Points, in no order, along strands that fork, close into loops and pass close to each other.
Points whose rows are less than 9.6 apart are linked; no others are. Some points are linked to none.
(769): -4.08 0.33 -2.44 1.45 4.23 -1.32 1.01 3.78 -1.17 0.11 3.09 2.21 -1.17
 6.12 0.79 1.81 1.29 1.61 -3.05 7.85 1.66 2.74
(783): -0.34 2.07 -1.02 -0.58 0.34 2.47 1.21 1.60 -4.11 -2.03 -2.20 -0.15 0.71
 1.04 -2.98 3.19 -3.76 -3.14 1.92 -1.58 2.83 -1.71
(330): -0.25 1.45 -2.04 0.71 0.30 1.23 0.86 0.41 4.18 -0.83 -1.24 -3.29 -1.29
 -1.66 -0.97 5.52 -3.70 -3.96 4.63 -0.46 -4.76 -1.95
(846): -0.96 -2.44 -1.28 3.65 -1.33 -4.54 -1.82 -0.70 1.44 2.74 4.53 -0.49
 -1.72 -3.91 3.24 -0.81 3.18 3.22 0.52 -0.61 -2.72 0.68
(180): 1.00 -3.00 0.75 1.67 -0.63 0.64 -0.96 -5.44 4.39 1.92 2.54 -2.38 -0.04
 -1.96 1.55 -5.33 3.57 2.94 1.89 -1.42 -0.28 -0.07
(719): -0.40 0.03 3.65 -4.59 -1.76 -2.30 -0.03 -0.16 1.64 1.10 -3.39 -1.60
 -1.02 -6.58 -0.03 -2.91 0.46 -1.33 0.63 -6.55 -3.46 0.83
(132): -1.70 -3.98 -0.61 -0.62 -3.08 -0.59 2.38 0.39 1.81 2.09 -0.56 -3.99 2.30
 -3.38 -0.69 0.87 -0.20 -2.57 5.43 -4.15 -4.94 1.25
(919): 2.46 1.08 3.72 0.31 -0.97 6.44 1.31 -1.73 -0.50 -1.27 -4.79 0.21 0.20
 -6.14 0.97 -1.58 1.91 -4.02 -0.66 0.30 -2.99 2.15
(1323): -0.97 0.12 -1.86 -2.20 -1.51 -1.08 1.73 2.61 -6.04 -0.15 -0.53 -0.13
 -0.52 -0.10 -0.85 0.26 -3.58 -0.63 -0.80 -1.23 2.48 -0.34
(162): -1.75 -0.95 3.00 1.77 4.05 0.66 -1.68 -2.25 3.19 1.87 1.07 0.07 1.37
 0.79 -6.44 0.85 -3.14 1.65 3.45 -5.14 2.77 -2.93
(213): -0.49 -1.51 -0.99 1.82 -1.33 -5.49 -0.57 -0.56 -1.02 2.86 3.17 -0.55
 0.75 -0.21 1.66 -0.62 -0.27 2.44 2.55 -2.41 -0.26 -0.38
(1082): 1.82 -0.89 2.49 -2.14 0.36 -5.88 0.47 2.26 4.45 -0.65 -1.48 0.57 2.23
 8.12 3.16 0.33 -0.91 -0.12 -0.06 1.72 -2.47 1.41
(716): -1.47 1.72 4.06 -1.95 2.09 -2.56 -2.17 -4.26 3.56 0.53 -1.01 -2.42 0.20
 -4.68 0.26 -5.14 -2.98 -2.50 4.14 -6.19 0.59 -0.46
(307): 4.91 3.58 0.73 -1.32 0.86 -0.49 -2.38 -0.97 4.93 -3.02 -4.22 2.01 -0.45
 2.44 -2.12 4.33 3.06 -2.49 0.68 0.86 -1.48 -2.67
(314): 0.19 -0.54 0.05 3.88 3.30 3.63 -2.19 -3.17 -0.55 -0.67 2.04 1.28 -0.35
 1.79 -4.44 1.42 1.01 4.80 -1.71 3.88 4.23 -2.67
(667): 0.61 1.63 2.77 -4.61 -0.80 -6.54 -0.68 4.87 4.82 -2.49 -2.26 1.27 -2.11
 1.21 3.71 2.61 -1.74 1.67 -2.54 -1.47 -4.75 1.21
(1189): -0.36 -1.30 0.00 0.18 -1.49 -2.73 -2.29 -0.30 0.99 1.62 1.84 0.04 -3.33
 -6.25 1.16 -1.63 3.42 2.89 -0.51 -5.13 -1.65 -0.48
(1311): -0.39 -2.76 -0.37 1.85 -1.12 6.13 1.00 2.79 -4.25 1.09 -0.60 -1.77 0.08
 3.38 -0.29 -0.70 0.96 -7.57 -1.20 1.21 0.45 -0.61
(56): 2.35 5.09 -1.56 -0.80 1.70 -1.06 -2.00 -0.64 2.14 -2.86 -0.77 0.96 -1.99
 0.08 0.52 3.23 0.35 -1.66 -1.06 3.44 -1.19 -2.45
(1068): -2.11 3.87 -2.61 -2.91 1.04 1.97 1.16 6.53 -1.20 -3.35 -1.75 -1.26 -3.08
 0.33 0.09 4.50 -3.73 -3.30 -4.40 -1.52 2.92 -3.43
(788): 1.24 0.74 1.63 -3.88 -3.98 -1.74 -1.18 1.80 2.11 1.75 -2.59 1.65 -2.21
 -8.07 1.19 0.12 4.16 1.90 -1.24 -6.05 -3.34 0.06
(576): -0.93 -1.81 0.46 -2.22 -0.69 0.81 1.64 2.22 -4.20 -2.82 -0.94 -0.70
 -1.27 -0.68 0.84 -1.38 0.33 2.02 -6.59 5.15 -1.96 2.93
(521): -1.60 -0.45 0.27 0.67 -0.79 1.73 1.21 -0.71 -5.89 0.00 1.31 -1.51 -1.16
 -3.38 3.75 -4.94 -2.24 -1.35 -2.96 1.50 0.87 0.95
(835): -0.93 -2.76 0.11 2.34 -0.58 -1.68 -0.20 -3.08 0.99 0.37 3.73 -1.54 0.76
 1.88 4.28 -4.00 -0.01 5.39 -1.46 5.52 -1.25 3.24
(764): 1.54 0.08 3.82 -2.44 -1.82 6.30 0.87 -2.21 -4.12 -2.43 -5.58 1.43 1.59
 -4.92 -0.65 -3.63 2.27 -0.77 -3.00 -0.57 0.85 2.70
(1319): 3.92 -0.53 -0.14 1.05 -0.99 0.96 1.51 -5.77 4.19 0.00 -1.38 -1.89 1.46
 -2.29 2.25 -1.59 2.79 0.11 2.35 4.62 -3.68 0.97
(509): -0.84 -1.52 -1.63 4.08 0.69 0.59 -1.73 0.85 -1.39 2.94 3.75 -0.19 -0.84
 4.61 -0.10 1.33 1.36 -1.05 -0.60 2.82 1.63 -1.62
(567): -0.64 1.21 -1.32 3.94 2.93 4.55 -1.82 -3.99 -0.50 0.67 4.06 0.64 0.24
 4.77 -0.79 -0.89 0.60 3.21 -2.22 8.24 4.26 -2.24
(121): 4.16 1.21 1.44 -3.43 -4.10 1.61 -0.57 -5.41 -0.48 -0.69 -0.54 3.30 3.37
 2.55 1.18 -6.15 3.58 3.35 -0.44 0.18 4.52 0.53
(359): -0.17 4.03 -3.78 2.63 2.01 1.40 -1.67 -1.25 1.74 -1.63 1.42 0.84 -2.78
 -3.27 -0.45 4.58 0.34 0.99 0.42 6.00 -0.87 -2.39
(1321): 0.30 0.94 3.51 0.80 3.39 1.82 -2.84 1.82 3.61 -0.77 0.72 -3.76 -5.47
 2.54 1.88 -1.70 -1.54 -4.04 -3.58 -4.94 0.56 -4.56
(502): 0.40 -3.15 -0.59 -4.66 -5.73 -0.35 3.32 4.53 -3.02 0.82 -3.94 -0.22 2.30
 0.39 -1.22 2.91 0.15 -0.92 -0.72 -2.66 -3.42 2.63
(457): -2.08 -2.29 1.53 -0.03 1.59 -0.75 1.61 1.55 -0.49 -0.84 0.80 -4.21 -0.98
 1.77 -0.97 0.47 -5.35 0.26 -1.23 0.78 -1.80 0.27
(962): -2.49 1.06 2.69 -1.95 2.60 0.08 -2.19 0.85 0.54 -1.16 -0.63 -1.88 -3.89
 -2.68 -2.66 -0.45 -3.01 0.27 -1.05 -6.64 1.47 -2.57
(836): 0.28 -2.32 0.95 -0.41 -0.69 -0.59 -0.31 -4.76 1.11 0.60 2.49 -2.46 0.62
 1.55 1.22 -5.69 0.15 5.58 -0.87 0.40 0.92 0.65
(416): 3.85 0.73 0.50 -1.94 -1.81 -5.69 1.16 0.11 3.26 1.16 -1.81 0.35 2.99
 3.98 2.37 2.46 1.59 -1.14 2.28 0.09 -3.61 -0.51
(293): -0.01 -0.06 -1.75 0.83 0.39 -1.62 2.73 2.16 1.21 -0.12 -0.43 -3.19 1.11
 3.89 0.23 4.67 -5.17 -4.33 3.69 2.07 -4.26 -0.27
(5): 2.87 1.54 -0.79 -4.71 -7.16 -0.78 1.78 4.96 -4.51 3.16 -4.13 3.43 2.62
 -0.35 0.22 3.39 3.13 -1.29 -0.94 -1.30 -0.84 0.93
(840): -1.83 1.07 -0.36 1.98 1.10 -2.26 2.23 0.56 -4.27 1.40 3.18 -1.38 -0.34
 -0.11 4.95 -3.79 -4.93 -0.49 -0.82 2.93 2.29 0.42
(899): 0.91 -0.88 1.79 0.41 -1.59 4.68 -0.11 -1.82 -5.93 -0.63 -2.47 1.77 2.33
 0.14 -1.03 -3.66 0.43 -3.12 0.14 -4.22 4.40 1.56
(100): -3.32 -3.36 -1.37 0.48 -0.34 7.20 0.99 3.68 -3.56 -1.91 -0.70 -3.23
 -1.95 -0.87 -3.83 3.46 -1.68 -2.22 -1.41 -0.70 -0.40 -0.88
(250): 0.53 -0.29 -3.46 -5.55 -2.56 -2.81 -0.02 0.31 0.44 -2.98 -2.90 0.97 0.71
 -1.36 -4.58 4.51 2.43 6.08 -1.44 -1.44 -0.65 0.73
(370): 2.19 2.39 0.93 -0.05 -1.08 -1.65 -1.08 -3.08 -0.64 1.63 0.37 0.49 2.02
 4.18 2.36 -4.31 -2.59 -2.48 3.32 -2.79 4.19 -2.25
(468): 1.06 -2.46 -1.26 3.88 1.16 2.82 -1.97 -3.93 3.27 -0.63 1.14 -1.10 -2.10
 -2.47 -2.20 -0.08 4.81 3.50 -0.64 3.31 -0.60 -0.37
(1241): 0.05 3.77 2.18 -4.86 1.43 2.85 -1.06 -0.49 -2.03 -6.64 -5.56 1.98 -1.14
 -4.40 -4.26 -0.05 -1.07 0.14 -3.87 -4.08 2.78 1.24
(551): 0.06 -4.47 0.45 2.31 -2.08 -5.17 -1.27 1.92 0.86 4.21 3.40 0.63 1.99
 4.16 4.79 -2.62 2.63 0.77 1.07 -2.12 -0.52 1.55
(1087): -0.31 -0.49 2.84 -2.28 -1.52 -0.01 2.39 -1.27 -0.60 0.28 -2.48 -3.51
 -0.17 -4.25 2.03 -3.34 -2.69 -2.82 0.43 -1.97 -4.20 0.94
(364): 1.92 1.27 3.93 -2.31 1.47 -3.71 -1.03 0.92 5.30 -1.78 -1.50 -1.50 -3.71
 -0.81 3.46 -0.10 -0.32 0.93 -4.49 0.83 -5.94 0.22
(934): 0.24 -2.54 4.09 -0.92 -0.11 -0.59 -1.38 -0.15 3.59 -0.45 -0.48 -2.95
 -5.12 -2.73 2.31 -3.76 1.55 2.07 -6.06 -1.81 -4.53 0.62
(963): 2.79 -3.81 -0.61 3.26 0.58 3.02 -1.10 -5.18 4.42 -0.12 1.93 0.32 0.05
 -4.52 0.30 -3.82 8.51 5.22 1.44 0.88 0.80 0.92
(946): -0.95 0.33 2.84 0.87 4.58 -0.17 -3.35 -0.75 6.75 0.21 -0.01 0.25 0.45
 -3.36 -6.26 -0.55 -0.36 0.56 3.87 -7.69 2.85 0.32
(1041): -2.72 -4.66 -0.65 2.65 -0.51 -2.24 0.68 1.05 -3.89 0.91 3.69 -0.12 0.38
 0.33 1.61 -2.20 -0.19 5.48 -1.54 3.36 0.35 3.63
(1334): 2.55 2.55 0.48 1.82 0.47 1.44 -2.12 -1.51 -1.19 0.26 -0.74 1.42 0.31
 1.94 2.57 -0.93 -0.31 -5.40 1.48 -1.20 2.19 -2.57
(861): 2.55 0.01 -0.56 -3.73 -2.11 -1.44 1.96 0.62 -4.18 -0.24 -2.06 1.98 2.40
 5.75 -0.37 -1.77 1.22 -0.01 -3.23 4.31 2.23 1.35
(855): 2.39 -0.86 -0.01 3.18 -2.04 3.51 1.46 -4.87 -0.14 1.14 -1.81 -0.46 3.69
 -1.91 1.56 -1.13 1.82 -4.22 4.67 2.18 -2.62 0.73
(83): -0.96 0.19 1.01 -3.98 -0.33 -5.88 0.80 4.58 0.96 -2.10 -1.49 -1.17 -1.41
 1.53 0.71 1.63 -5.00 0.82 -1.07 -4.18 -1.72 0.91
(631): -2.32 -2.08 -0.84 2.86 0.53 8.44 -0.26 4.41 -6.53 -1.33 0.03 -0.52 -1.56
 0.81 -2.71 1.43 0.89 -4.88 -2.88 -0.18 4.03 -1.81
(852): 1.30 -0.26 -2.96 -1.55 -0.45 -1.46 0.47 -2.01 3.37 -0.28 -1.19 1.79 3.92
 -5.12 -3.13 3.06 4.38 1.27 7.07 -4.81 0.18 1.26
(440): 0.93 2.81 -1.87 -3.10 0.08 -1.86 -3.30 -0.62 -0.94 -3.89 -0.59 2.62
 -4.10 -2.99 -0.89 0.97 3.98 5.84 -6.92 3.31 1.10 -1.14
(677): 1.47 0.66 1.42 0.00 -1.10 -3.73 -0.71 2.86 -1.15 3.77 1.44 1.17 -1.25
 4.48 5.03 -3.41 0.13 -4.07 -1.39 -3.34 1.56 -1.24
(645): 1.28 1.60 0.76 0.34 -0.39 -1.50 0.16 -3.06 1.26 1.54 3.18 -0.76 1.07
 5.79 4.54 -4.48 -3.64 -0.70 1.02 2.03 1.52 -0.99
(715): 2.83 3.10 -1.75 3.56 0.89 -0.74 -3.33 -5.08 3.49 0.94 2.07 1.58 -0.43
 -0.55 3.82 -1.40 4.54 0.56 0.01 6.46 -0.76 -1.36
(419): 5.14 1.78 2.79 2.81 -1.98 4.34 0.22 -3.30 0.30 1.23 -3.12 3.32 4.46
 -0.14 2.07 -0.94 2.69 -5.94 3.76 -2.34 -0.93 1.81
(51): 4.37 2.66 3.90 1.91 0.80 4.99 -1.64 -1.71 2.87 -1.25 -3.76 2.73 -0.31
 -2.44 0.77 -0.40 2.93 -4.66 -0.29 -2.48 -1.37 0.76
(342): -3.14 -0.07 -1.61 1.47 -0.64 0.15 2.34 -0.10 1.14 1.78 0.56 -4.14 0.28
 -4.77 -0.56 2.39 -5.26 -2.67 6.41 -1.31 -4.76 0.22
(977): 4.29 1.99 0.09 -4.56 -3.01 -1.86 0.22 -3.08 -4.36 -0.82 -4.00 3.64 3.72
 2.85 0.17 -3.30 1.16 1.77 -1.06 0.87 4.66 0.11
(643): -2.97 -0.55 -1.13 1.52 1.26 -2.11 0.36 -2.08 1.60 2.13 3.11 -0.90 -0.16
 -4.96 -2.69 1.85 -2.29 6.18 3.07 -1.02 -1.36 -1.47
(1294): -7.55 -0.43 -2.29 1.43 3.32 0.55 1.35 7.15 -0.97 -1.40 3.03 2.05 -2.81
 1.53 3.42 2.59 0.30 0.54 -2.78 7.48 -0.82 3.63
(527): 0.75 -5.44 0.60 0.57 -2.36 -2.71 3.05 0.12 0.12 2.14 1.71 -1.89 4.90
 7.75 2.37 -2.85 -2.38 0.75 3.30 0.37 0.58 2.48
(597): -3.53 2.73 -2.52 -1.26 2.18 0.13 0.63 6.15 -1.48 -2.98 1.52 -0.74 -3.68
 0.11 1.14 3.02 -2.47 0.55 -5.76 3.15 0.99 -0.40
(1175): 2.31 -1.21 0.81 -0.56 0.21 -1.88 1.07 -1.95 5.09 -0.70 -0.08 -2.16 2.17
 7.09 1.25 -0.19 -0.49 0.74 -0.61 5.05 -3.02 1.01
(1040): -1.56 -4.98 0.48 1.55 -2.31 -1.11 3.53 1.82 -3.68 2.92 1.74 0.11 2.53
 4.42 4.87 -4.85 -2.53 -2.02 1.56 2.95 0.42 4.69
(192): 1.83 -1.76 -2.23 -1.48 -3.16 -2.31 -0.06 -0.28 -1.60 1.15 -0.67 1.50
 3.14 -1.25 -1.91 1.71 4.54 0.70 3.80 -3.99 0.85 -0.59
(1327): -0.59 -0.11 -1.61 -5.59 -0.53 -3.02 1.73 -0.54 -0.65 -2.95 -3.30 -1.40
 2.30 1.45 -7.34 3.50 -1.78 5.40 0.62 -0.83 1.73 0.40
(998): -2.54 2.65 -2.84 -2.35 1.22 -2.17 -0.99 4.06 -2.59 -3.06 1.38 2.25 -4.02
 -0.93 1.56 1.45 0.89 4.68 -7.85 4.38 0.77 1.26
(323): -1.23 -0.35 -0.23 -1.72 -1.23 -1.35 3.56 3.47 -4.10 2.25 -0.44 4.47 1.80
 6.01 2.09 -2.16 3.78 -0.93 -3.41 5.90 1.90 4.47
(587): -2.69 0.67 -1.14 3.26 1.39 1.63 -1.55 -1.63 1.50 1.16 1.86 0.97 0.23
 -7.00 -3.61 1.37 -0.25 2.14 5.24 -3.55 0.43 0.12
(79): -2.71 -2.47 -2.36 2.70 -0.20 -2.01 -0.45 2.06 1.74 4.96 4.42 0.18 0.92
 -0.02 -4.36 5.10 -0.79 3.94 3.96 -5.54 0.14 -3.41
(239): 3.40 5.20 1.40 -0.76 1.76 0.63 -1.17 -0.92 5.30 -4.47 -4.69 1.84 -0.69
 -0.73 -1.95 4.24 -0.87 -4.11 2.78 -3.38 -1.71 -0.99
(945): -1.38 -1.33 -2.70 1.85 -0.83 0.14 0.78 4.91 -3.32 2.78 2.03 0.06 -0.25
 4.59 0.03 2.06 0.32 -5.16 -0.15 0.73 0.47 -0.54
(762): -0.10 2.08 -0.96 -3.87 -2.25 3.07 -0.78 2.45 -2.28 -3.29 -4.79 2.38
 -1.60 -2.76 -2.78 3.05 0.36 -1.66 -2.36 -3.59 0.69 -0.62
(902): -0.57 2.29 -0.89 3.64 2.69 2.07 -0.45 -0.71 -2.60 1.02 2.48 -0.06 0.10
 2.72 0.54 0.49 -2.65 -2.70 0.60 3.10 3.64 -3.11
(1206): -0.10 3.15 0.74 2.56 2.39 -2.57 -0.27 2.63 -0.01 3.67 3.86 -0.66 -1.97
 4.80 5.85 -2.50 -3.23 -6.92 0.30 -1.86 3.47 -3.16
(787): 1.73 3.11 -2.78 5.94 1.41 4.63 -2.07 -1.29 -0.31 -2.34 0.30 4.24 0.28
 -1.98 -1.48 4.26 2.36 -3.04 2.22 1.40 0.34 0.56
(1273): 0.67 1.88 -0.75 1.88 1.68 3.61 -2.20 1.06 4.18 -2.80 -1.93 0.53 -2.89
 -1.32 -3.08 5.30 -0.53 -3.59 2.03 -2.64 -1.61 -1.69
(869): 0.33 1.95 2.49 -1.82 0.59 -3.37 -0.64 -4.91 1.65 1.53 -0.36 -2.09 2.90
 1.25 -0.41 -3.81 -3.68 -0.60 5.34 -4.90 2.50 -1.46
(470): -1.78 0.03 -0.22 0.03 -2.43 -1.62 3.15 1.85 -2.84 0.25 -0.71 -2.50 0.02
 -4.61 5.28 -0.80 -3.78 -3.17 1.60 0.51 -6.07 2.68
(579): -1.66 0.06 2.45 -0.86 3.17 -2.15 -2.23 -1.97 6.43 1.24 -0.01 -1.40 1.81
 -7.67 -3.38 -3.11 -0.83 -0.06 5.81 -5.79 0.73 0.68
(553): 1.59 -1.95 1.91 -2.25 -4.45 2.96 -0.62 -5.26 -0.01 0.21 3.27 -0.04 1.78
 2.48 1.25 -8.66 1.98 4.13 0.34 -2.06 4.27 0.46
(1073): 0.57 4.24 -3.03 3.87 3.14 0.04 -1.88 -4.42 -0.82 0.76 3.30 2.29 0.13
 1.92 1.60 0.53 1.64 1.28 0.35 8.91 2.47 -2.02
(1149): 1.76 -1.00 4.17 -3.55 -2.44 2.43 -0.55 -0.63 -2.69 -0.06 -3.81 0.13
 -1.72 -4.23 0.89 -3.87 3.30 1.35 -6.02 -1.18 -1.34 0.86
(910): 0.83 2.20 -0.45 2.20 1.91 -0.74 1.43 -4.20 -1.43 1.49 2.33 -0.72 2.17
 3.70 1.56 -1.14 -4.57 0.64 2.49 5.21 2.38 -2.33
(1145): 3.02 -0.69 2.73 -2.53 -1.93 0.66 -0.83 -0.26 -0.14 0.58 -2.24 0.40 -0.33
 1.30 0.36 -1.32 4.12 0.27 -4.94 0.76 -1.25 -0.35
(350): 0.13 -2.11 -3.05 -1.04 -2.32 -1.44 3.81 0.53 1.44 -1.01 -1.85 -2.58 2.99
 0.84 -1.83 5.21 -1.56 -0.25 2.87 2.97 -5.58 1.86
(235): -0.57 -1.39 2.05 0.89 -0.92 7.06 0.22 -0.84 -6.64 -1.25 -0.94 -0.32
 -0.96 -2.24 1.75 -5.51 0.19 -3.87 -3.49 -1.29 3.50 0.31
(310): -1.45 3.50 -1.13 -1.12 3.64 -2.40 2.74 2.59 -1.50 0.56 1.72 3.94 -0.98
 8.23 2.91 -0.98 3.01 -1.30 -4.17 6.27 3.54 2.24
(164): -1.62 -1.19 -3.98 -1.23 -2.60 -0.67 1.62 2.66 -6.83 1.26 0.35 2.00 1.00
 1.29 -4.86 2.40 -2.04 3.42 0.20 -1.15 4.71 -0.99
(1156): 2.71 3.19 -1.56 -3.43 -4.59 2.86 -0.76 3.28 -3.30 -0.21 -5.02 5.32 1.21
 -1.44 -1.33 4.48 3.20 -2.91 -1.34 -1.29 0.65 -0.27
(582): -5.30 -3.39 0.44 4.20 1.85 0.46 0.61 1.74 -3.16 0.66 5.52 -1.35 -2.25
 -3.42 2.77 -1.35 -3.53 5.48 -2.86 5.21 -1.26 2.00
(1280): 2.30 -2.97 -1.70 1.19 0.61 -1.39 1.89 -2.44 4.58 -0.55 -0.36 -3.66 2.76
 4.94 -2.62 3.97 0.31 -0.12 3.55 4.24 -3.70 -0.29
(607): -2.14 -3.69 -1.06 0.73 -1.21 0.68 2.30 1.84 -5.56 1.36 2.38 0.93 1.28
 3.97 2.75 -4.51 0.54 0.28 -3.27 4.85 2.09 4.46
(818): 0.29 -1.01 4.17 -1.06 1.84 1.34 -3.11 -2.27 4.62 -0.09 0.44 -3.17 -4.36
 0.65 1.38 -5.14 -0.37 -0.33 -3.12 -4.27 -0.74 -2.06
(964): 0.73 -2.01 -2.38 -1.76 -3.13 -1.49 0.38 -0.42 -5.53 0.08 -0.55 1.66 2.60
 0.67 -3.41 0.24 3.11 3.74 0.09 -1.90 3.50 0.29
(109): 1.16 -3.54 0.52 -0.09 -0.84 0.96 1.66 -3.15 2.97 0.81 -1.22 -3.69 3.21
 1.04 -2.77 -0.48 1.28 -2.07 4.89 -2.29 -1.60 0.50
(897): -0.45 4.75 -3.67 5.42 3.24 4.89 -1.93 -0.68 0.20 -3.06 1.77 4.11 -2.07
 -4.65 -1.79 5.88 -0.78 1.20 0.52 2.60 1.80 -1.19
(512): -2.90 -0.97 2.69 -1.88 1.87 -4.31 0.07 2.76 1.26 1.17 1.56 -3.55 -2.63
 -0.23 -1.21 -0.67 -6.60 1.32 0.15 -7.28 -0.84 -0.81
(744): 1.94 1.21 -1.42 -2.30 0.73 1.22 -2.08 -1.57 -0.73 -4.03 -1.88 1.78 -1.48
 0.90 -3.01 1.73 4.50 3.18 -5.86 6.44 0.48 -0.47
(306): 2.73 4.82 -0.12 -2.33 -0.97 -6.16 -0.34 4.00 2.97 2.21 -1.12 3.74 0.73
 4.34 3.59 3.85 2.47 -2.39 -0.45 1.67 -3.07 -0.87
(1208): -2.55 -1.65 -0.82 -0.76 1.02 4.26 0.74 2.04 -1.33 -1.02 -1.44 -1.78
 -0.11 0.24 -6.93 4.07 -3.19 -0.92 1.51 -3.44 1.25 -1.39
(1214): 2.21 -1.06 -1.36 2.60 -0.69 -1.46 0.09 -4.73 2.09 0.46 2.50 -1.23 1.28
 -1.48 3.58 -2.22 3.63 3.60 -0.15 7.15 -3.56 1.67
(543): 1.20 -2.33 -0.33 -2.29 2.54 -2.26 -0.72 -1.43 8.19 0.10 -1.23 -1.58 2.44
 -6.34 -4.25 0.84 3.72 0.11 6.58 -4.50 -1.28 0.84
(1203): -3.53 0.37 -1.49 5.30 2.94 -1.29 2.48 1.74 -2.78 4.68 6.43 -0.16 0.63
 2.64 4.98 -1.49 -4.42 -1.73 1.34 5.09 1.78 -0.08
(1138): -1.53 -2.10 0.62 3.05 3.41 -1.05 -1.50 -0.47 5.74 2.99 2.81 -0.71 -0.42
 0.20 -6.45 3.49 0.33 3.80 4.16 -4.11 -0.01 -4.34
(814): -2.86 1.55 -1.14 4.11 2.44 -1.95 0.78 3.35 -0.37 4.77 5.40 1.20 -1.22
 5.27 6.24 -1.37 0.20 -5.45 1.28 2.43 0.80 -0.13
(670): -0.28 -3.69 2.33 0.14 -2.19 -3.67 0.87 5.60 -1.13 3.22 0.78 2.54 0.05
 4.74 4.68 -2.11 1.23 -2.54 -0.74 -1.42 -0.80 2.63
(542): 0.89 -4.82 1.50 -2.84 -3.93 0.26 3.79 -0.12 -2.53 0.69 -3.23 -3.05 3.53
 0.07 -1.49 -1.53 1.45 -0.12 -0.50 -1.20 -3.01 2.77
(1111): -0.03 -2.71 1.39 -2.78 -1.38 -0.15 1.84 -3.37 -1.13 0.13 -1.90 -3.71
 3.94 0.78 -2.44 -3.56 -1.17 0.19 2.11 -1.80 0.40 1.65
(487): -1.08 2.41 1.19 -1.81 2.26 1.69 -1.77 4.67 -0.50 -2.66 -0.37 -2.63 -5.40
 -0.74 -0.06 1.29 -2.29 -2.66 -4.26 -4.85 1.75 -4.58
(4): -1.36 1.52 0.67 -4.97 1.02 1.23 0.30 -1.05 -2.14 -4.86 -4.40 -0.08 0.75
 -1.35 -7.46 1.21 -3.26 1.44 0.01 -2.97 3.18 0.72
(1264): -3.53 2.50 -1.84 1.95 2.11 -0.50 -1.04 0.46 1.12 2.54 3.71 2.09 -1.94
 -4.31 -2.22 4.09 -4.05 4.63 1.08 -2.81 0.46 -5.37
(69): 0.93 2.55 -0.93 4.64 2.26 2.44 -1.34 -2.65 1.49 -1.84 -0.36 3.27 0.31
 -5.04 -2.66 1.35 1.36 0.04 2.99 -2.13 0.84 2.32
(6): -1.64 4.45 -1.70 2.67 3.39 2.38 -1.83 1.03 -0.03 -0.85 1.98 3.48 -1.38
 -1.42 -2.85 6.14 -4.13 1.49 0.22 -0.78 2.85 -5.24
(615): -5.90 -2.31 -1.85 1.31 0.75 0.43 0.99 4.99 -2.02 -2.42 1.72 -0.29 -2.40
 -3.01 3.34 1.95 -3.38 3.87 -2.65 6.79 -2.46 4.55
(1222): 3.34 -0.05 -1.24 1.96 1.89 3.03 -2.52 -2.43 2.98 -3.86 -2.45 2.12 -1.59
 -0.71 -3.51 2.34 5.34 2.10 -1.44 3.78 -0.37 -0.40

How many points has the smallest loop of links through each point below? Write - if it is on no loop.
(192) | 19
(861) | 9
(370) | 5
(1041) | 8
(1264) | 7
(239) | -

A fork is a point with three links, a tip a point with one. Leave the first point through the second and follow the links. Name the first fork or tip that comes.
(109), (1111) | (250)
(164), (1323) | (902)
(814), (1206) | (470)
(836), (180) | (487)
(470), (1087) | (899)
(1241), (762) | (330)
(100), (1208) | (579)

A tip is a point with one link. Name the tips that can be reached along the links from each point below, in the order of the rows.
(788) | (899), (470)
(1138) | (79)
(607) | (314), (527), (1145)
(239) | (250), (306)
